Each row is a point on a landscape with many valleys, with its height.
From any point a ball rolls to the lowest of the 2 points nearest to it. It stops when none of these is lower. Distance is the straight distance between rows; heights are no part of it.
j453 height 657: [128 173 104  69 136 100 193 151 122 169 180 144 130 110 114 104 144 125
 176 153 109 140  86 109 121 163 135 159 162 132 172  99 111 160 122 164
  22 105  78 164  75 101 134  74  97  86 143 129 124 125 127 138  64 114
 125 104  98 116 164 158 126 122 190  78  55 151 133]
j110 height 599: [137 122 145 138 190  91 116  17 152 105 175 114  80 128 153 141 125 150
 102 135  90 111 133 147 161 133 100 157 176  94 134  94 145  94  69 152
 156 157 136 115 163 134 105 135 191  80 144 172 145  83 155  83  99  43
 130 126 196 122 112 129  78  79 109 105 121 110 110]
j636 height 544: [103 132 111 109 108 128 154 170 140 131 122 130 200 114 116  89 141 161
 167 116 110 136  79 113 171 141 156 135 156 185 117 121 141 182 109 163
 114  92 103 130 103 142 127  71  66 115 145 150 111 133 135 136 131 125
 142  89 119 129 165 133 123 126 165 100  89 111 124]
j816 height 228: [156 162 154 134 146 134  74 160 189  93 125 103 129 177 119 101 182 162
 133 103 102  92 125 100  92 132 112 119 151 110  83  84 150 151 127 146
 217 113 138  93 154 142 101 125 137 128 135  98 145 127 153 123 165 117
 119  64 151 137  83  86 118  98  65  95 145 132  97]
j630 height 239: [150 153  94  87 163 156  75 140 152 121 148 100  91 143 135 103 196 152
 156 132  79 136 120 130 102 129 138 113 175 141 106 104 130 119 131 157
 166 120 116 102 150 106 140 151 144 110 156 112 125 130  93 119 216 131
 198  72 141 137 115 111  87 148  89 100 164  82 112]
j814 height 407: [122 121  98 119 127 132 128 124 113 111 117  77 111 114 150 105 135 148
 154 126 140 155 199 152  92 159 105 130 118  96 109 133 104 144 176 127
 169 127 114 114 148 145 131 131 158  89 142 127 107 153 125 124 128 125
 121 129 135 138 109 144  98 125 132 120 112  90 110]
j32 height 521: [138 111 142 154 137 106 152  96 111 140 103 125  81  91 130 133 103 143
 128 136 142 200 127 125 137 173  86 101 106 115 106 169  75 187  98 157
 194 139 154 116 129 123 187 167 174 124 156 131 158  96  91  69 142 127
 121  87  95 144 101 135  98 135  82 156 129 114 165]
j334 height 363: [128  99 120 151  89 151 139 128 111 119  78 136 170 145 133 161  88 111
 104 139 146 130 108 158 176 105 101 155  94 144  95 174 125 123 121 152
  77 145 164 133 129 144 142 153 120 185 142 155 126 126 125 128 202 166
  91 172 118 151 149 136 163  93 103 164 141 133 118]
j148 height 349: [136 164 135  94 119 115 151 149 144 119 114 144 124 109 130 125 153 148
 121 134  63 156  74 121 212 152 129 110 181 180 121 124  89 201  52 165
 129 151 122 112  85  84 142 105  92 157 152 165 160 127 125 150 199 132
 173  50 106 142 155 147 136 127 130 140 111 126 150]
j280 height 110: [187 172 139 140 182 137  60 107 163  95 128 120  89 170 143  92 171 138
 129  95  85 112 134 126 105 135 135 138 174 112  93 106 147 123 122 141
 217 111 137 102 161 125 112 156 142 140 144 118 131 142 101 113 207 131
 166  67 145 147  86  98  84 115  70 101 117 110 115]
j626 height 767: [132  99  95 166  91 186  90 154 115 144  78 129 174 166 168 149 112  78
  90  95 167  72 174 152 131 139 172 151  26 135 132 124 129 107 185  70
 147  92 157 149 104 141 140 140  91 148  96 131 110 144 112 163 110 172
 111 174  78 141 141 160 143 171 126 137 118 152 109]
j443 height 901: [130 128 139 144 153 102 140  95  80 164 150 164 150 110 108 134 128  99
 116 185 113 166  74 153 177 121 102 159 192 112 172 135 114 143  71 181
  18 151 145 133  97 121 145 138 107 151 157 146 138  98 153 124 174 108
 127 132 167 117 140 119 120 106 143 137  99 138 142]
j385 height 914: [122 129 169 143 115  84 136  93  79 171 130 166 148 111  85 134 113  99
 123 193 169 170  96 152 131 104  87 136 171  85 152 149 106 138  79 160
  17 151 170 122  97 133 168 122 148 142 134 109 139  90 167  97 162 151
 107 137 173 127 137  94 145 107 155 139 129 135 142]
j403 height 263: [170 116 128 169 104 198  99 110 132 111  95 112 160 159 147 160  95 115
  80 129 136 113 147 143 141 101 119 152  65 133 113 169 158  85 157 110
 109 154 169 116 141 108 140 173 131 204 127 123 127 156 138 153 172 153
  93 180  81 152 144 127 168 134  78 162 141 146  96]
j170 height 556: [145 151 134 136 167  68 140  56 149  89 129  98  80 102 149 107 130 165
 135 106  78 146 141 111 150 165 120 144 164  92 122  93 147 145 109 142
 210 127 131 119 169 132  93 136 178  73 154 161 134 100 131  88 116  78
 146  95 159 159 107 135  75  97 107  81  81 100 115]
j438 height 838: [103 128 178 186 147 138 137  58 124 124 113 128 117 141 106 141  90 154
  95 174 169 150 135 140  91  63 105 124 132  64 151 154 156  76 138  59
 112 194 196 120 114 116 140 158 208 125 143 108 150 146 179 121  69 113
  97 179 152 118 104 103 160 121 144 173 131 144 127]
j553 height 771: [126 123 186 153 146  94 161  38 139  84 112  88  54 121 148 121 107 125
  73 103 148 132 161 137 133 129  98 138 148  50 115 145 117  85 145  87
 177 151 140 176 170 128 112 162 166 108 135 186 116 137 136 105  76 111
 102 138 153 109  84 112 149  80 124 144 114 162 119]
j546 height 147: [113 127 114  75 141 112  95 151 141 116 179  92 105 132 120 138 157 186
 142 175 107  96 147  90  88  96  91  73 128 136  92  89 137 116 104 147
 144 150 108  84 142 125 115 127 187 104 155 102 120 110 149 137 106  80
 151 112 159 115 113 119  77 124 113 114 151 103 135]
j63 height 889: [113 139 174 128 110 102 127  87  87 160 107 123 137 113 102 153 110  94
 123 161 202 158 155 170  83 117  89 129 154  41 123 139  99 106 126 116
  44 162 191 151  90 142 185 139 181 123 131 105 129 109 180 102 134 156
  87 171 176 146 128 107 130 109 142 171 151 141 139]
j347 height 317: [105 134 125 115 111 132  94 179 171  96 101  73 174 153 118 108 173 189
 162 104 107 108 125  94 103 123 111 108 142 119  66  90 120 167 141 145
 184 113 121 115 141 161 128 102 145 104 147  94 126 123 177 135 121 120
 115  81 144 151 102  93 109 105 111 109 153 137  96]
j893 height 791: [117 123 127 181 131 190  88 129 107 115 119  90 153 157 167 141 113  99
  74  90 175  94 190 144 119 118 155 116  65  70 148 140 118 111 211  81
 152 121 154 154 108 136 118 128 111 145 107 152 137 132 156 152  80 145
 104 174 119 135 128 136 158 148 117 190 143 160  91]
j529 height 813: [111 130 165 181 145 185 104  73 110 118 107 100 124 144 143 140  96 121
  67 125 180 113 181 134  96  89 132 119  91  56 147 161 142  87 178  64
 120 158 176 152 117 118 123 165 162 132 130 152 139 155 166 140  65 121
  95 194 138 127 115 131 166 128 140 185 125 173 103]
j963 height 249: [180 155 124 160 190 129  94  63 132  94 122 119  91 158 144 153 142 113
 117 113  72 139 109 157 189 134 133 148 175 117 111 134 128 111  85 142
 185 147 146 113 155 122 145 182 157 137 163 166 112 122  88  80 207 115
 167 112 144 167 102 111  66 102  80 123 100 105 137]
j802 height 395: [123  91 151 150  92  99 122 168 107 145 114 156 154 109  95  99  94 140
 146 119 139 151 102  81 176 104 123  97 139 187 111 146  99 177 100 159
  98 161 106 107 137 140 138  63  93 169 115 168 135  76 130 106 169 162
 142 139 141 138 162 127 219 129 160 143 194 119 125]
j827 height 865: [115 145 175 157 119 149 104  53 102 170 119  97 124 120 115 148 106 125
 123 164 180 136 168 154  70 101 105 124 134  62 119 134 123  73 147  89
  70 213 218 115  92 143 177 154 216 126 145  82 130 133 213 115 122 141
  90 172 156 122 133 108 130 126 128 175 159 119 117]
j962 height 535: [130 138 147 155 111 138 140 172 141 130 131 179 123 126 116 136 111 133
 100 156 150 137 136 111 112  89 134  98  98 137 160 176 152 106 124 102
 123 126 115 122 139  90  90 151 125 169  81  74 158 161 100 127 134 124
 144 121 119 117 123 100 146 157 126 130 143 141 159]
j485 height 641: [142 133 134 151 203 127 103  34 146 128 168 143 100 142 129 154 152 141
 107 159 100 129 112 172 136  78 112 138 189 101 158 148 158  43  86 132
 115 162 158 111 149  99 150 168 187 109 167 151 141 132 134 104 135  84
 148 148 183 112 115 105  80 120 113 126 115 123 108]
j7 height 291: [139 123  87 115  61 163 104 168 150 142 128 154 157 129 140 114  98 129
 150  99 138 131 122 107  86 128 141  76  93 181 133 128 115 127 153 120
  98 172  86 129 181 129 112  71  94 127  69  82 151 141 111 160 158 181
 139 154  73 128 174 103 188 163 116 101 198 113 112]
j206 height 632: [125 121 115 110  79 117 119 108  97 184 123 156  91  82 104 106 113 115
 153 163 153 164 128 136  92 126  95  99 103 158 113 146  88 149 114 186
  70 181 153 100 137 132 189  87 139 155 105 111 152  82 116 127 215 201
 148 122 115 127 154 112 170 164 103 146 203  96 125]
j379 height 533: [135 190 174 119 123 122 138 169 200 113 121 176 104 134 126 122 154 130
  93 114 102 134 106 119 152 145 143 123 165 148  94 133 132 143  80 133
 180 114 122 124 122  93  76 159  85 137 130 104 155 145 110 118 182 114
 145  40 104 138 106  99 121 101  77 120 138 145 140]
j655 height 345: [142 118 155 109 181  85 152  46 151 124 160 178  72  92 162 125 114 123
  88 102  82  94 140 130 129 125 160 188 159 136 157 116 193  81  98 103
 160  88 133 170 157  99  81 191 120 115 135 139 118 117  82 122  79  92
 145 127 161  88 112 160 100 111 139  94  59 153 138]
j540 height 346: [138 118  90  81 118 154  93 158 128 141 135 106 106 110 117 111 169 176
 165 139 108 151 148 122  88 116 122  88 135 148 104  98 113 137 138 166
 158 141 108  69 160 121 138 140 166 124 129  97 144 147 115 150 193 134
 159 102  75 122 137  97 141 176  99 125 197  87 106]
j532 height 778: [143 158 117  98 134 102 202 147 127  93 126 139 112 102 141 158 127 104
 142 117  71 130  88 156 168 184 162 181 131 170 139 109 139 152 116 112
 117  71 117 141 129 114 120 159  99 140 153 155  79 136 115 110 127  91
 125  81 111 115 143 184  80 118 160 118  48 113 176]
j338 height 584: [135 100 127 145 129 147 127 170 109 133 121 177 151 135 106 150 123 117
 109 144 129 108 118 122 171  93 161 132 113 178 164 162 157 122 107 131
 115 113 120 120 128 104 113 139  94 165 105 135 134 147  84 131 158 135
 144 142 130 119 131 138 128 158 133 127 110 129 166]
j591 height 712: [111 104 138 114 153  89 168  77  81 138 149 137 110 110 136 143 137 119
 117 160 123 133 136 143  92 115 115 168 135  88 181 124 168 102 130 102
  89 135 126 148 123 106 127 137 176  73 136 146 140 126 105 116  65  93
 113 173 176  98  98 154 116 103 158 102  70 150 135]
j101 height 701: [119 144 117 102 141  97 209 137 109 158 155 163 131 108 120 121 131  62
 169 150 110 111  77 111 138 176 167 183 122 159 169  93 157 163 125 137
  54  77  99 162  59 120 148  98  73 110 131 170  92 145 114 156  60 100
 133 105  91 111 168 170 116 162 186 103  45 150 174]
j103 height 435: [139 161 143 122 107  89 199 145 124 145 130 152 124  95 134 108 134 101
 120 148  89 166  72 123 215 184 105 134 155 173 118 129  70 205  58 157
  80 135 116 137  69 122 144  92  72 169 141 172 141 124 157 160 161 111
 137  73 104 124 160 155 147 104 166 147  90 130 134]
j730 height 470: [117 160 145 108 126 107 165 154 168 121 147 146  83 113 124 122 150 144
 112 151 131 137 131 117 115 137 109 112 139 116 137 141 141 112 106 122
 144  99  95 138 140  97  81 153 123 111 128  95 134 145 120 125 115 100
 136  88 136 116 105 108 117  99 114 101 125 142 131]
j988 height 593: [ 97 135 121 112 132 119 196 165 130 128 138 104 134 138 115 137 131  97
 141  84 186 101 151 164  78 137 137 125 123  70 117 131  90  98 197  76
 107  94  98 200 106 155 110 114 100  81 107 148 143 136 122 153  61 161
 121 163 112 126 113 152 130 118 146 153 111 155 136]
j645 height 353: [150 132 141 171  94 163  84 145 148 108 121 129 157 164 154 140 103  88
  89 103 144 124 152 120 120 103 127 129  64 143 118 150 157 104 172 105
 157 141 127 133 139 116 116 128  96 203  73  72 139 145 125 141 140 150
 101 152  79 141 148  95 177 139  67 150 188 146  88]
j190 height 472: [131 123 150 127  89 110 142 188 131 155 136 154 157 102 123 104 107 148
 139 130 134 168  98  72 162 107 105  67 147 173 161 169  96 177  93 131
  70 151  93 111  92 107 126  55 133 152 100 162 150 108 130 134 116 151
 160 112 122 112 174  97 195 147 214 119 143 133 140]
j266 height 538: [120 125 166 140 140 140  93 119 143 125 137 102 109 164 104 135 118 117
 123 146 153 120 160 120 129 105  77 117 131  89 104 129 110 105 123 156
 154 173 165 106 123 157 143 145 150 137 119 105 119 115 175 103 143 122
  81 144 167 121 102  92 128  92  75 143 193 134 104]
j632 height 373: [123 110  94 135  88 168  93 187 116 162 133 157 168 114 142 107  76 135
 134 114 151 136 122  99  75 120 159  57  79 164 145 126  85 124 170  92
  87 144  90 133 138 125 126  59 135 138  53 120 161 120 140 139  87 190
 145 175  93 155 165 110 192 188 167 139 190 128 130]
j588 height 547: [ 91 146 130  95 123  85 201 173 130 139 146 116 125 122 109 115 137 117
 137 112 151 150 109 143 104 150 109 123 155  87 107 132  77 129 150 116
  87  88  79 182  98 142 123  98 102  81 126 140 124 116 145 127  65 146
 118 126 129 132 115 125 129  89 159 129 122 147 136]
j786 height 631: [128 136  90 135 102 154 153 168 157 143 119 139 182 154 142 144 102  71
 148  66 201  88 126 154  80 146 158 108 101  76 123 139  86  90 170  83
  95 119 109 191 104 182 126  68  77  79  73 112 158 140 117 166  72 198
 112 181  90 127 142 132 126 140 132 127 143 163 112]
j499 height 795: [ 98 111 179 166 165  96 150  96 111  97 102  99  94 126 127 139  98 113
  92 106 163 164 166 153 151 141  97 130 131  46 110 151  80 137 152 105
 164 134 143 161 131 160 122 160 147 126 137 180 128 113 149  98  89 110
 104 140 169 147  99 126 132  90 124 185 139 152 127]
j212 height 509: [135 175 130 101 179  72 147  74 154 102 141 140  88  90 149 136 154 173
 132 139  47 173 115 118 172 176 147 114 171 123 152 101 133 163  88 157
 182 114 122 107 145  78 103 165 162  86 182 144 145 108 107  98 127  86
 177  60 119 162 134 136  76 127 123 120  89 125 136]
j678 height 205: [112  93 109 155  88 137  98 194 120 104  95 123 182 143 120 108 125 164
 119 102 136 138 141 104 134 118 160 106  81 172  98 130 126 148 179 113
 176  99 100 120 145 128 131 104 108 155 108 125 140 143 119 127 131 147
 128 124  89 173 147 132 171 165 148 156 164 115 116]
j677 height 450: [129 125 153 158 116 138 154 131 124 116  99 150 102 133 133 154  86 108
  95 152 147 174 116 144 166 126  87 137 110 141  90 175 100 155 107 149
 149 151 165 121 135 123 163 151 143 178 121 127 149 124 108 101 177 148
 108 109 102 155 107 112 134 117  64 167 167 139 132]
j924 height 832: [ 94 105 132 120 130 116 137 136 152 121  77 139 176 118 118 122 137 141
 172  78 123  87 124 108 118 149 198 177 109 179 120 117 178 152 155 116
 191  35 132 132 102 171 120 150  90 108 149 109  81 148 108 130  56 115
 149  80 121 137 129 157  81 177 164  95  65 119 132]
j894 height 713: [139 127 105 108 134 144 128 150 154 140 121 145 129 133 144 128 146 104
 142 113 148  73 153 160 118 134 142 170 134 130 158 130 164  96 145 111
 130  76 138 152 123 139 102 155  77 105 139 105  94 150  78 147 128 131
 112 151 128 105 117 146  84 121 111  75  82 141 130]
j724 height 476: [109 100 106 117 144 152  94 113 102 123 133  72  93 113 158 129 135 163
 125 141 139 130 223 117  59 113 127  81  77 101 114 115 126 127 162 100
 188 129 105 117 157 123 108 146 191  93 119 121 129 153 147 148  69 111
 137 133 139 133 119 142 148 155 173 165 131  96 112]
j147 height 256: [182 148 124 134 180 100 127  62 148  87 122 133  93 113 171 133 117 112
 114  59  79  95 113 160 174 148 153 205 158 124 143 106 190 105 109  96
 172  94 150 155 154 123  90 179 123 132 167 167  77 121 105 102 131  77
 123 139 147 125 129 161  60  93 122  95  43 125 146]
j592 height 440: [104 125 107 115 100 137 126 198 114 152 126 150 152 104 135 120 105 168
 144 137 163 166 130  97  95  98 121  48 108 148 154 146  91 145 150 112
  81 114  83 129 100 110 126  70 156 124  86 130 157 131 130 131  83 160
 163 144  88 136 159 107 170 173 224 139 148 132 144]
j50 height 630: [136  96  69  91 137 158 114 167  92 159 123 158 158 122 106 132 132 122
 162 157 126 102 123 132 143 111 170 136 127 181 183 123 159 126 141 151
  88 120 118 117 137 132 147  93  95 122 112 149  99 129  70 150 168 171
 156 180 130 117 128 164 125 185 132  97 102 108 146]
j434 height 667: [133 104  69  95 150 160  96 135  92 150 162 114 140 129 112 132 147 132
 164 163 118 113 147 152 112 113 134 129 146 139 169 124 145  99 143 160
  88 136 126 101 140 132 149 122 130 103 138 132 111 123  95 142 182 146
 137 177 168 106 115 154  90 144 111 100 123  94 115]
j617 height 592: [147 108 136 128 107 175  62 116 132 142 148  54 141 177 131 138 148 118
 137 119 153  43 181 123 109 122  95 119 132  91 113 108 120  81 128 153
  91 187 185 105 120 169 148 122 136 117 161 106 103 110 183 137 150 139
  75 184 155 109 119 123 108  82  96 123 170 128  98]
j245 height 376: [138 128  69 117  68 161 103 130 137 126 128 137 128 142 131 116 124 105
 143  98 126 120 129 145 102 125 116 135  90 170 112 128 124 121 157 153
  97 177 123 112 174 142 122  95  87 142 106  91 143 129  98 170 228 186
 131 150  83 128 154 106 170 126  59 119 195 110  98]
j197 height 145: [182 139 120 156 154 126 132 105 125  77  84 102 129 139 160 154 122 112
 128  92  86 119 105 166 195 154 125 188 153 105 114 124 143 138 102 120
 166 114 167 130 154 151 113 180 133 150 176 179  85 134 118  98 193 107
 109 144 137 155 117 139  72  70  97 112  59 116 139]
j907 height 477: [126 168 173 151 155 153 101 108 161  96 118  84  80 171 153 126 116 104
  93 109 165 139 170 114 108 125  92 116 114  69  96 145 114 133 168 119
 217 156 158 141 112 150 131 124 136 172  90  92 135 135 171 125 102 129
  83 131 126 132 108  80 159 110  64 171 199 160  89]
j684 height 634: [147  82  82 116 120 173  78 139  94 147 149  73 171 153 108 134 148 135
 164 132 142  46 178 115 117 120 136 127 126 134 134  88 128 104 146 152
 116 151 136 104 136 168 153  98 125  88 135 110  97 113 140 159 135 154
 102 191 159 101 101 157 110 127  98  98 151 110 109]
j652 height 419: [142 158 142 155 117 163  60 128 147 109 138  65 137 184 165 142 133  89
 104  97 139 121 163 100 106 115 117 107  94 103 110 114 148 119 180 112
 196 161 129 117 127 131 118 105 114 190  63  64 132 122 185 142 103 143
  94 155 104 114 130  84 198 141  64 162 216 143  83]
j698 height 609: [107 161 139  86 136  62 194 131 117 154 183 134  99 100 114 108 152 127
 126 164  85 163  91 122 136 179 108 157 161 116 156  86 104 147 118 158
  63 113  85 162 104  97 105 111 111  78 156 141 134 106 161 128  69  98
 114  88 127 128 127 148 110  82 159 105 101 152 129]
j798 height 684: [129 140  82  97  99 130 121 126 109 151 130 158 112 112 106 112 134 116
 153 144 112 124  95 133 142 100 117 122 155 168 146 159  98 133 106 179
  32 183 124 110 138 121 160  72  91 161 133 147 137  87  80 139 233 189
 187 142 152 105 156 131 169 136 134 124 153  95 133]
j941 height 441: [124 197 121  62 151 113 132 134 153 109 141 148 116  93 149 132 165 168
 135 133  49 155 104 123 185 156 151 117 183 156 164 105 123 157  94 152
 122  99 111 126  93  47 116 145 105 127 168 121 134 144 101 153 148 105
 193  40 114 131 175 159  99 157 167 122  98 132 154]
j568 height 497: [177 116 119 153 155 159  65  96 110 127 163 109 101 154 116 130 152 143
 118 134 127 102 189 127 105  97 140 115 119 127 131 123 153  80 147 135
 196 145 117  70 173 120 120 166 161 165 115 116 130 163 119 131 164 115
 129 137 138 108 107 123 146 157  88 146 151  98 105]
j475 height 739: [129 119 125 106 155  75 205 108  79 130 156 172  90 103 132 160 125  69
 134 148  79 133  86 136 137 158 165 193  99 154 190  99 174 140 126 105
  65  90 121 155 105  94 137 156 127 121 139 170 106 132  85 135  73  84
 127 107 113  93 143 191 110 154 184 120  26 159 183]
j83 height 674: [147 137 134 119 161 142 124  65 132 151 139 138 108 125 131 141 143 137
 111 171 131 111 114 167  85  79 118 161 176  90 185 147 178  56 117 101
  83 157 172 119 123 105 135 163 184  97 170 133 146 151 129 132 122  98
 119 189 166 101 110 124  87 112 114 100  82 142 120]
j570 height 745: [105  96 180 130 150  64 183  57 129 116 159 105  78 108 138 122 124 114
  85 135 101 147 128 136 135 138 106 163 146  75 144 110 151  88 110  96
 129 131 110 182 158 115 102 152 163  78 128 178 132 110 145 113  49  87
 114 129 171 104  87 120 138  73 148 135  96 165 133]
j530 height 580: [123  96 150 121 116 124 108 115 106 181 120 120  87  80 110 116 114 142
 151 146 160 198 138 125  95 139  94  73 100 136  94 144  84 174 112 184
 161 148 161 108 119 127 211 132 168 138 119 104 160  88 117 101 163 162
 112  98 107 137 139 115 137 167  91 168 213 102 142]
j859 height 416: [111 111  40 104  55 164 113 156 147 132  79 127 195 155 130 117 117 124
 173  76 155 119 125 150 107 162 175 149  72 195  82 131 128 135 182 108
 131 111 128 149 151 186 162  69  64 122 106 106 116 154 102 157 133 184
 133 135  64 152 149 152 145 156 161 111  99 108 115]
j408 height 598: [101 137 146 117 107 103 201 171 171 148 143 140 158 120 111 108 149 100
 141  98 144  97  68 110 128 158 160 139 140 131 126 112 123 123 118 114
 116  52  76 181  83 139  95  97  53  63 119 121 119 140 147 154  43 116
 125 108 114 118 137 119 107 109 162  98 122 135 152]
j518 height 850: [107  71 119 175 141 117 158 135  62 113 102 132 171 142 132 143  97  98
 121 134 130 152 108 167 199 148 129 155  95 128 110 123 117 174 115 127
 116  94 119 141 112 154 139 157 110 150 144 210  95 121 128 106 120 100
 104 150 141 142 135 176 119 105 179 151  80 113 153]
j484 height 581: [110 133 169 156 108 153 152 166 141 132 128 184 152 141 119 135 102 105
 114 143 169 123  94  99 109  77 144  91 104 118 192 168 132 116 124  75
  96 126 112 141 108 127  86 113 143 136  62  84 157 154 133 125  72 148
 123 161 140 115 118  88 145 136 147 112 151 164 176]
j413 height 430: [162 119 117 141 123 162  89 146 105 135 159 136 100 132  93 131 151 140
 132 143 114 146 133 103 109 103 151 109 132 157 121 125 131  87 137 150
 161 161 111  60 181 108 133 146 158 178  96 101 156 140  97 137 198 127
 165 132  92 133 125 120 191 192  82 173 217  93 121]
j171 height 807: [107 153 126  85 138 103 171 118 165 109 132 129 135  88 133 108 134 131
 167  90  83 119 106 128 133 172 170 189 150 163 140  96 180 146 155 117
 150  49 118 150 128 134 102 156  97  94 172 122  83 129 118 115  76  93
 138  72 118 134 150 182  69 129 148  86  49 119 152]
j401 height 278: [ 97 128 133  80 112 106 103 183 137 137 159 112 111 125 107 133 126 160
 154 175 132 123 122  82  92 102  79  53 125 126  85 118  87 138  92 149
  92 173 114  93 110 135 132 106 173 120 116  82 119  87 164 126 111 124
 134 131 149 119 120  93 101 126 138 122 187 126 159]
j446 height 487: [ 90 117  82 104  72 140 141 164 144 128  74 123 218 138 113 100 129 152
 181  86 142 125  75 127 148 144 182 144 118 205  84 146 133 167 139 130
 126  89 117 134 117 166 167  56  73 131 137 156 108 156 114 125 109 153
 147 110  88 146 168 139 139 142 195 120  77 109 119]
j356 height 532: [147 121 133 150 148 161  83  63 109 116 165  87  67 149 146 136 135 144
 102 148 141  84 205 112  73  98 109  94  99 105 121 118 150  86 125 115
 192 170 132 101 166 133 110 138 190 132 104 106 126 169 155 138  96  96
 108 141 164  86 103 123 138 137 129 143 139 114 105]
j115 height 589: [126 118 137 140  98 128 156 183 164 133 134 157 197 143 117 107 150 123
 136 103 131 107  69 107 163 139 161 136 140 153 129 117 135 150  96 148
 138  91 104 150 104 145  90  83  49  95 122 116 115 132 141 146 116 115
 112 109 139 122 144 106 110 105 130  95 133 133 127]
j8 height 316: [117  90 127 153  75 111 105 179 118 112  95 127 199 135  86 100 123 178
 167  88 127 130  83  69 147 110 155 106 139 175  92 116 113 172 138 146
 150 135  98 108 160 160 138  52  88 140 131 135 127  92 136 116 147 153
 126 139 129 147 146 129 206 133 143 135 193 119  92]
j516 height 388: [ 95 157 168 108 132 100 146 156 161 142 151 147  79 115 101 132 132 146
 120 176 132 174  96  99 132 137  81  86 155 115 128 145  93 150  67 161
 122 154 142 109 100 112 118 128 149 111 113  98 148  99 165 108 120 115
 120  85 147 114  98  84 125 103  98 124 180 152 145]
j586 height 741: [150 116 115 145 122 154 101 138 139 151  84 154 126 140 159 141 118  93
 117  98 166  54 189 151 101 133 145 166  68 141 147 137 156  98 162  69
 146  82 151 138 115 148 116 182  79 155 112  87  95 166  78 160 126 152
 110 165  78 100 121 155 117 157 117  98  92 152 116]
j387 height 277: [145 106 114  80 147 139  80 174 149 128 140 113 171 137 104 137 161 186
 152 133 120  50 130  57 113  87 158  93 134 177 127  73 166 131 128 144
 170  93  94 109 149 124 100 125 139 109 143  78 118 113 128 148 112 101
 159 121 154 109 108 136 107 165 113  85 151 117 134]
j597 height 320: [120 113  75 110 100 162 106 158 120 113  92 111 146 121 145 116 128 152
 152 114 132 141 177 153 109 158 139 142  77 158 102 131 134 146 186 104
 164  98 115 119 158 137 131 136 122 137 118 106 102 166 106 141 146 139
 131 121  80 151 134 153 122 163 150 123  97  87 131]
j748 height 877: [121  86 126 177 165  97 154  94  54 134 144 158 146 116 118 158 106 113
 110 177 109 180  96 157 212 143 119 141 145 144 152 134 127 169  74 161
  72 134 118 117 109 118 140 155 117 175 148 182 134 110 132 112 146  85
 131 124 148 126 133 153 122 122 174 149  78 132 159]
j879 height 825: [ 90 105 147 171 133 110 181 157  97  96 111 142 137 145 122 138 105 106
  83 121 151 156 117 151 169 136 126 129  85 111 103 162 104 140 137  91
 143  82 114 152 115 134 119 151 119 153 117 175 127 137 121 114  97 120
 116 131 126 160 128 145 136 113 162 176 124 136 149]

For each start below, name the point where the ball stops.
j171 | j588
j553 | j148
j115 | j678

Call two points neighbours if one is among the 2 nearest of the other. Go from one point of each pair to the other, from neighbour to neighbour, staying as low as possible. Name the highest point that can't be avoided.
j280 / j588 | j408
j280 / j678 | j356
j148 / j678 | j636
j7 / j678 | j190
j546 / j280 | j347
j197 / j280 | j963
